A landscape with many valleys, sampled at points; each row gives a point and its height.
From any point a ball rolls to the lowest of the 3 points nearest to it. It stops when none of these is lower. Distance is the straight distance between rows; heights are no part of it.
(213): [168 135 112 167  97 130 173 130 145 173 124  74 146 126 138  91 111]  h=205
(494): [119 114 148 118 179 109 107 133 137 117 103 135  93  92 149 148  89]  h=184
(421): [113 100 172 126 170 127  79  77  93  91 101  92 109  80 177 164 134]  h=309
(178): [133 155  74 111  59 119 155 121 128 136 139 140 134 176 136 121 170]  h=554
(420): [104 144 114 142 101 141 103 140 122 102 139 218 146 171  96 146 143]  h=115
(536): [ 91 128 120 136 124 133 115 142 140 108 138 195 134 132 130 147 116]  h=412
(409): [143 133 107 182 101 126 154 135 132 166 137 112 154 135 120  83 128]  h=169
(132): [122 144 113  56  59 146 175  94 137 111 144  94 156 164 166 143 193]  h=588
(82): [108 116 119 169 124 144 116 151 138 129 141 176 156 132  90 110 135]  h=373
(12): [117 117 155 100 177  93  55 111 117  93 131  98  85  68 169 161  91]  h=307
(383): [158 104 186 114 181 102  80 151 125 139 164 114  62  81 101 158  80]  h=359
(303): [ 87 168  99 146  91 156  95 113 104 107 133 161 183 141  40  84 142]  h=268
(319): [149 166  76 129  23 125 188  89 144 152 174 100 129 128 129 129 147]  h=508
(212): [110 118 134 132 167 108 102 145 148 105 134 171 106  97 146 154 100]  h=148
(449): [140 100 162 142 176 106  97 151 148 126 146 146 106 113  97 147  82]  h=191
(36): [144 143 113 123  98 124 187 118 160 157 121  73 146 127 178  98 133]  h=261
(144): [ 99 131 116 106 135 146 158 131 123 115  94 138 141 145 181 138 139]  h=142
(170): [118 107 143 161 162 118  87 146 143 117 146 186 131 103 106 134  98]  h=327
(361): [174 117 172 107 169 137 158 158 118 172  83  38  98 121 139 117 118]  h=322
(226): [166 111 151 133 154 132 150 161 137 183  96  60 100 131 132 109 104]  h=306
(286): [ 86 151 104 108 121 135 110 124 133  80 129 198 100 143 139 176 114]  h=455
(91): [149 154  73  56  62 126 149 125 119 121 133 136 132 182 132 150 172]  h=639
(165): [155 118 132 126 153 124 162 155 142 161 101  85 118 133 145 111 119]  h=285
(185): [153 102 187 105 181 141 146 121 107 118  66  54 118 112 168 142 135]  h=378
(372): [ 74 140 131 115 148 112  68 126 142  76 139 179 100  94 166 159  89]  h=305
(401): [115 118 121 173 126 150 112 145 121 132 135 129 175 122  69  80 126]  h=282
(364): [138 114 121 156 135 111 148 160 143 164 116 131 133 133 133  99 127]  h=228
(197): [114 101 159 105 178 115  99 107 124 108  97 108  95  84 167 153 113]  h=260
(220): [132 158  82 142  71 136 135 120 113 142 157 166 155 172  85 116 153]  h=340
(350): [133 114 148 112 179 125 148 134 129 137  80 105 123 125 166 124 119]  h=326
(53): [130 121 155 126 178  96  68 133 137 106 160 144  84  86 130 158  73]  h=294
(557): [135 149  96 121  82 124 178 128 145 147 126 108 147 151 159 107 157]  h=357
(116): [111 113 127 154 133 115 129 148 149 135 127 171 135 134 125 128 136]  h=341
(64): [137 106 209 132 178 143 124  82  74 101  79  72 128  92 171 158 151]  h=370
(555): [157 162  88 180  63 130 180  81 145 151 177  89 150 113 108  92 129]  h=440
(46): [ 89 114 136 107 171 136 110  88 124  96  92 134 114 105 186 150 130]  h=342
(367): [122 158  77 107  78 138 136 135 123 123 147 169 127 187 116 144 165]  h=503
(56): [156 105 190 102 187 133 133 150 121 160 117  94  61 107 106 153  97]  h=155
(371): [132 159  76  82  88 139 119 132 117 108 130 195 108 199  98 177 153]  h=583
(209): [151  93 143 171 147 123 131 161 126 162 127 104 138 129 101  99 108]  h=162
(446): [106 133 128  82  95 142 174 111 117 106 117  99 153 156 187 127 177]  h=450
(148): [134 124 157 105 150 144 164 112 126 117  90  82 162 140 190 123 157]  h=160
(3): [100 107 160 145 156 142  72 154 134 102 148 162 178 107  57  93 104]  h=40
(581): [126 143  80 173  82 150 138 108 107 134 155 129 179 136  75  68 147]  h=278
(368): [162  98 195 126 175 106  67 142 130 128 185 129  80  98  74 147  83]  h=397
(273): [144 166  76 155  54 139 150  90 114 143 172 140 155 150  86  99 162]  h=366
(417): [117 142  87 126  94 124 155 127 132 140 133 150 141 166 140 120 163]  h=470
(63): [139  94 156 132 182 105 119 148 131 153 115 114  92 102 115 148 106]  h=39
(69): [112 161  89 153  81 149 115 128 106 121 134 176 174 150  57  92 157]  h=131

For each start below, name every point that the ball comes to, in order.
(116) => (364) (209)
(383) => (449) (63)
(46) => (494) (63)
(165) => (364) (209)

Where does a ball stop that starts at each point below?
(197) => (63)
(36) => (209)
(273) => (69)
(12) => (63)
(350) => (144)
